Each row is a point on a tangle of strands that fork and nearly touch. The rows are in no order.
Two points are linked if the straight distance between their rows is under 124.
q933: [  -3   27  -19   46   53   70    4   17  -14   -5   23   19   32  -42
   13   19   62   26   57   33   -8 -107  -30]
q972: [-25 -21 -51 -13 -10 -31  -2 -40 -22  -1  24  31  44  22  -8   1  -7  38
  47 -96  -1  32  66]
q697: [-50  37  67 -60  -4  -4  10  -6   1 -24   8 -23  70 -43 -17 -15 -13 -38
  35  -7  -7  44   4]
q531: [  11    3  -60    2   18   -2   42  -25  -22    8   -9    5  -73   83
  -65   17 -112  -33  -17   -5   35   47  -48]
q450: [-13 -19 -45  -4 -27 -45  30 -56   6 -34  -2   8  26   9   6  22 -32  32
  28 -63  26  51  64]
q446: [ 28  20  38   9  22  15  29  22  13  30  -7 -13 -10 -44  22 -24  18 -12
 -60  29 -10 -20 -13]
q436: [-15  21  68 -40 -26 -18 -20   9 -38  -6   0 -21  33 -40 -32 -13 -10 -15
  86 -32  10  19  10]
q322: [ 24 -16  -2  -4  -5  35  23   1 -23  12  21  -2 -14 -35  15   1  30  39
   2 -30  -1 -47 -19]
q49: [ 27 -18 -36   5  25  55   8  -2  17 -28  38  24  17 -69  14  82  48 -20
  -1  32  42 -74   6]
q152: [  45  -23  -66   22  -10   -6    7  -12  -36   -3  -21  -18 -105   52
  -38   11  -96    8  -34   16   33   18  -49]
q402: [ 39   1  27  18 -47 -33 -48   3 -17 -64 -33 -27  15 -30  10  31  -6  -6
  44   3  23  12  63]
q21: [-43  58 -56  30  24   4 -25 -37  19 -23 -16  51  73 -59  45  16  44  57
  39 -44  -4  -7  -9]
q950: [ 16 -18  -8  45  -5 -52  21 -17 -11 -22 -41 -19 -18  36  14  -6 -64 -19
 -23  28  12  38  61]
q937: [ -3 -29  -4  10 -40  49 -29 -21 -40 -11  19 -15 -32  13  -5  14  27  56
  13  -7 -16 -41 -20]
q701: [ 71 -40 -15  21  30  31   9  68  19  34  -7  21 -12  25  13  -9  15  18
 -11 -27  53 -66 -34]
q172: [ 17  18  -8 -35   7   3  -3 -20  35 -18  57 -18  53 -75  12  -8  36  -1
 -29  -4  -5  36  24]
q277: [-21   9  89  -6 -15  67 -22  23   5 -20 -32 -14   4   1   0   6  13 -54
  -8  50  -1 -27 -45]
q91: [-18  -4 -25 -13  33  -8  63  -3  -9  31 -19  -2 -45  62 -23 -25 -77 -33
 -34 -23  21  49 -28]
q969: [ 15 -18  22  22  -9  -9 -49  51  -1 -34 -59  29  18  35  11  41  -2 -43
  28  -1  33 -16   7]
q529: [-26  43  75 -12  41  21  34  29  -9  33 -35  10  40 -23  10 -43  -1  -1
  10 -10 -26 -35 -38]
q746: [ 26  29  27  30 -26 -28 -42  -9  -6   0 -20 -16  20 -15  15 -28  26  38
 -14   5 -45  26  46]
q344: [-21  17  13  -2 -75  33  11 -72  63 -45 -19  -5 -31   0  35  37 -12  -9
 -41  31  19  52   0]
q962: [-54 -36 -24  12  -5  -9 -22   5 -15  -7  -6 -27 -84  48 -26  20 -28  -6
 -48  62 -27 -18 -24]
q468: [ 61 -11  11 -10  63  25  27  57 -25  65   9 -13  28  37 -13 -76  -9  31
  16 -40  17 -39  -8]
q307: [  2  19  -5  26   5  45 -18 -40  10  24  13 -17 -31  48  11 -39   1  -6
 -70  56 -53  39  -3]
q930: [ 25 -25 -38   8 -65 -82 -22 -18  16 -15 -16 -10 -74  22  22  14 -16  18
   8 -10  10  49  11]
q643: [ 30 -23 -66  52 -19 -61 -52 -43 -26  24  12 -15 -58  60 -64  -5 -56 -24
  23   7   1  58  30]
q506: [ 23  23  10 -23   3 -17  16 -13  11  24  14 -39 -62  17  -5 -44 -14 -12
 -36   5 -20  74 -53]
q560: [ 46  13  48  20 -39 -42 -35  40  -3 -51 -77 -11 -20   0  14  27  -2 -20
  17  10  22  -8  21]
q423: [-19  27  21 -19  29  59 -32  -6  46 -16  -4  35  57 -22  25  38  32 -61
   4  21   0  10  33]
q722: [-10  23  51 -37  35  15  11   2  -9  52  47 -38  53   3 -24 -90   8  18
  29  -9 -46  30  13]
q230: [  0  21  23 -10  -1 -20  23   2 -15   2 -13 -32 -38  36 -28 -27 -49 -48
  -5  14  20  63 -26]
q500: [ 15  18  -5  -4  -8  18 -24 -34  -4   4  49 -28  36 -45   4 -31  34  37
 -18   9 -44  23  38]
q258: [  2  20  59  34 -25  75 -46  -2   7 -30 -15  -5   7  -4  18  13  42 -11
 -12  57 -39 -28  -8]
q269: [-34 -14  46 -14 -29  19 -23   4 -16 -40  -5 -37 -29  10 -11  21 -19 -53
 -10  53  11  11 -27]
q398: [-40 -17  -3   2 -58  49  -4 -31 -10  -9   7  -6 -75  26 -11  20  29  26
 -35  17 -16 -37 -51]
q55: [ 62 -24 -17  22   8  21 -29  14  10 -53   6  -5  15 -51  30  48  37 -11
   2  13  23 -30  35]
q534: [-71  22  40 -37  18 -40  36   3  11 -17 -17   6  70 -45  13  -2 -37 -23
  -3   0 -20  15   2]
q438: [-42  19   0 -22 -11  44  -2 -16  44  15 -24  60  21  21  34  25  30  -5
  14 -40   1  -6 -23]
q758: [-55 -18 -43 -29  23  13  -5  -8  24  14  19  -7 -61  60 -16   4 -32 -30
 -58  44 -33  36 -46]
q872: [ 23  26  54  15  53  -8   3  37 -16  55  18 -26  56  40 -59 -92 -10 -16
  27   1 -15  26  42]
q536: [ 13   4  34  32 -26 -45 -19  10 -31   7 -39 -27 -36  36 -23 -17 -58 -29
  17  26  26  28  18]
q971: [ 13 -36 -11 -16  56  20  53  14 -42  52  25 -10   3 -14 -15 -39  -8  49
   6 -43   2 -45  -5]
q814: [ 10  11  10  34 -19 -57 -43   0 -33 -40 -31 -10  31 -48  19  19   0  29
  29  15 -31 -13  54]
q745: [-10 -18  53 -36  11  -1 -23  27 -18  -2  26 -40  11 -13 -19 -12   1 -30
  11  43 -13   3  -9]
q764: [ 50 -25 -15  19  34 -21 -30  20 -19  15   9   7  33  23  -5 -25  13  23
  25 -29 -10  -7  55]
q823: [-13   5  48 -12  26  -1  41  42  16  44 -18  -1  -8  12  12 -34  10  -4
 -30   2 -24 -23 -39]
q527: [ 68  -6 -29  10  59   0  16  50  44  43  -9  41  10 -12  34  -7  49  22
 -10 -54  26 -44   2]
q597: [  3  17 -31   7 -38  -7  17 -24  46  20  37  25  -7 -27   0  29  94  31
 -65  32 -36 -37 -37]
q159: [ 32 -19  16  33 -18 -65 -47  13 -30 -20  -4 -40 -22 -47   6   0 -11   2
  -8  61 -30 -23  46]
q126: [ -3 -35 -41 -44  22  11  21   4  62 -10  70  16   1 -45   8  56  56 -42
 -54  29  17 -11  -9]
q683: [  2   1  -7   2 -38 -44  22 -17  17 -40 -38  13  12 -22  32  24 -25  24
  19 -47  25  21  25]
q751: [-14   3  18  30  16 -13  44 -27   8 -18 -39  -8  30  -2  28   1 -55 -33
 -48  37  -5  23  59]
q676: [ 25 -41 -30  39  12  36 -16  43  -8   8 -23  63  36  82 -33 -20 -39 -41
  -8 -25  72 -14  11]
q37: [  3  -6  62  -5  -7 -67 -39  59 -29   7  -7 -36   6 -27 -20  -8 -13 -29
  17  63 -22 -13  16]
q966: [ -2 -17 -44 -56  42  55  29 -28  45  15  90  -6 -21 -47  -6  31  21 -39
 -59  42  30  10   1]
q408: [ 49  20  -5   9  -1  19 -24 -24 -18  36  31 -48 -42  22 -10 -62  -4   3
 -33  38 -44  61 -23]
q308: [-70  -3  21 -34  -9 -16   1  -2  36 -62 -17  20  45  -8  25  69 -30 -51
  34  11  15  37  19]
q364: [ 38 -44 -14  14 -20 -23 -57   9 -42  -3  18 -44 -58  -6 -15   5 -16  -4
   1  53  11  -6  14]
q974: [-32  57 -49  39  38  -5  -1   4  19   1  19  36  75 -52  15 -15  69  66
  47  -7 -37 -48 -40]
q812: [  4  30 -24  22  -7  14  13  -6  23 -10  30  31  22 -48  16  38  90   8
 -13  51 -34 -59 -29]
q599: [-23  -6  19 -18  -7  40 -13 -15  40 -34  -6  22  31  22  11  37   2 -74
  -3  -4  36  38  25]
q565: [  2  14  20  41 -13  50   1 -30   5  -9 -10 -12 -11 -29  26   6  17   3
 -61  51 -21 -25  21]
q267: [-15  20 -34  36  22  59  17 -13  -1 -23  26  46  18 -51  17  65  67 -17
  18  65   7 -98 -23]
q769: [-73  -4  15 -16  34 -50  50 -14   7 -10 -17   2  57 -13  13   9 -65 -31
 -38  22 -27  21  54]
q690: [ 48  17  15  24  50   9  13  32  -4  65  -2   8  25  55 -33 -85  -7   3
   8 -43  11  21  18]
q147: [ 30 -31 -41  -3   0 -43 -29   0 -43  33  26   8  25  20 -26 -24  -7  25
  60 -67  16  12  65]
q34: [-24  19  -4  13 -43  25  -9 -72  33  -3 -17  -5 -44  42  23   0  -8 -18
 -49  24 -19  66   2]
q163: [ 13  -7  -1  10 -48 -55   7   5 -10  -5 -38 -15 -46  -2  19   0  -7  36
  -6 -32  -2  16 -14]
q858: [-56 -37 -57 -14 -16 -47  13  -5  -2  -4   4 -19 -95  25 -20  34 -30  25
 -27   8 -15 -10 -15]
q478: [-20  12   6  -5  26  46 -28  -1  33  19  14  41  48   9  25   5  42 -13
  -3   1 -31  -4   4]
q944: [-48 -33 -13 -35  -2  36  47 -16 -14   8  -2  33  14  45 -14  16 -38 -19
  24 -70  49   9 -10]
q330: [-12   8 -24 -15 -51 -45  48 -15  23  12  -1   0 -73  -6   6  -7  14  53
 -50 -33  -4   5 -58]
q411: [ 17  21   8 -45   9 -21  -3  28  48  36  19  29  39   0  14 -39  58  53
  43 -72 -28   4 -34]
q851: [-62  -5   8 -40 -21  21  53 -21 -26  16 -12  29   6  21  -3 -12 -28  32
  30 -98  10   3 -31]
q315: [ 30  -5 -61   8 -34 -57 -38 -49  -9  -7  17 -26 -92  29 -16  12 -43   6
  -2  25 -10  67   3]
q240: [ 21   4  36  19  -2  29 -36   3 -45  20  16 -25  43   4 -28 -48   2  17
  37 -16  -8 -19  41]
q632: [-55 -18 -24 -40 -44 -50  15  -5 -14  13  13 -11 -85   9 -28   3 -10  52
   5 -40  -7  -8 -58]
q420: [-42 -36 -26  12   7  21  20   4 -22   6 -19  35  15  88 -36  -8 -72 -36
   1 -32  57   6  11]
q8: [ 54 -57   7  -2   0 -11 -16  61 -52   8  21 -38 -47 -15 -34   2 -20   6
  17  33  39 -62 -24]
q977: [ 56 -39  19  -9   1   3  12  79 -19   7  -9  -7 -34  -2   1   3  -2   3
   6 -17  55 -50 -40]
q862: [-55  18  -2   8  30  -2  13 -11  25 -54 -54  52  65 -15  46  55 -24 -32
  26   0  16   2  21]
q938: [ 35  30 -22 -30  26 -27   1  38  79  20 -11  62  13 -21  34  10  65  27
   7 -65  11  -5 -27]
q783: [ -4  34  65 -23 -13   5 -20  -3 -45  35  24 -40  40  -4 -56 -66   0  25
  80 -37 -24  18  11]
q832: [  9   8   6  11  34   8  -4  41   9 -54 -70  52  44  10  27  49 -16 -52
  46 -21  57 -19  23]
q369: [ 24   1 -40 -57  30  12  37 -40  32   5  72 -22  -8 -53   7  -1   7 -13
 -48   5  16  45  15]
q942: [ -2  25 -29  65  26   4  -4  17 -24 -22 -17  33  29 -39  30  11  56  56
  51   6 -30 -75 -15]
q43: [-11   8  15 -51 -14  -6  32  15 -12  37  -7   6  13  -4  -3 -33  12  47
  35 -87  -6  -3 -41]
q117: [-44   3 -14  13 -53   0  11 -31  -8  -6  23  -8 -29  -3 -14  21  59  51
 -47  46 -67 -44 -30]

A fork is a point with three links, a tip a point with one. Leave the first point through the second and follow the links. Name the first fork or tip that comes.
q722; q872 -> q267
q529; q823 -> q159
q812; q597 -> q783
q364; q8 -> q676
q423; q599 -> q814

A fork is a point with three links. Follow the links from the first point to the second and name the forks in between, in order.
q683; q690 -> q783
q468; q962 -> q783 > q163
q971; q933 -> q267
q436; q344 -> q230
q531; q974 -> q230 > q783 > q267
q758; q972 -> q163
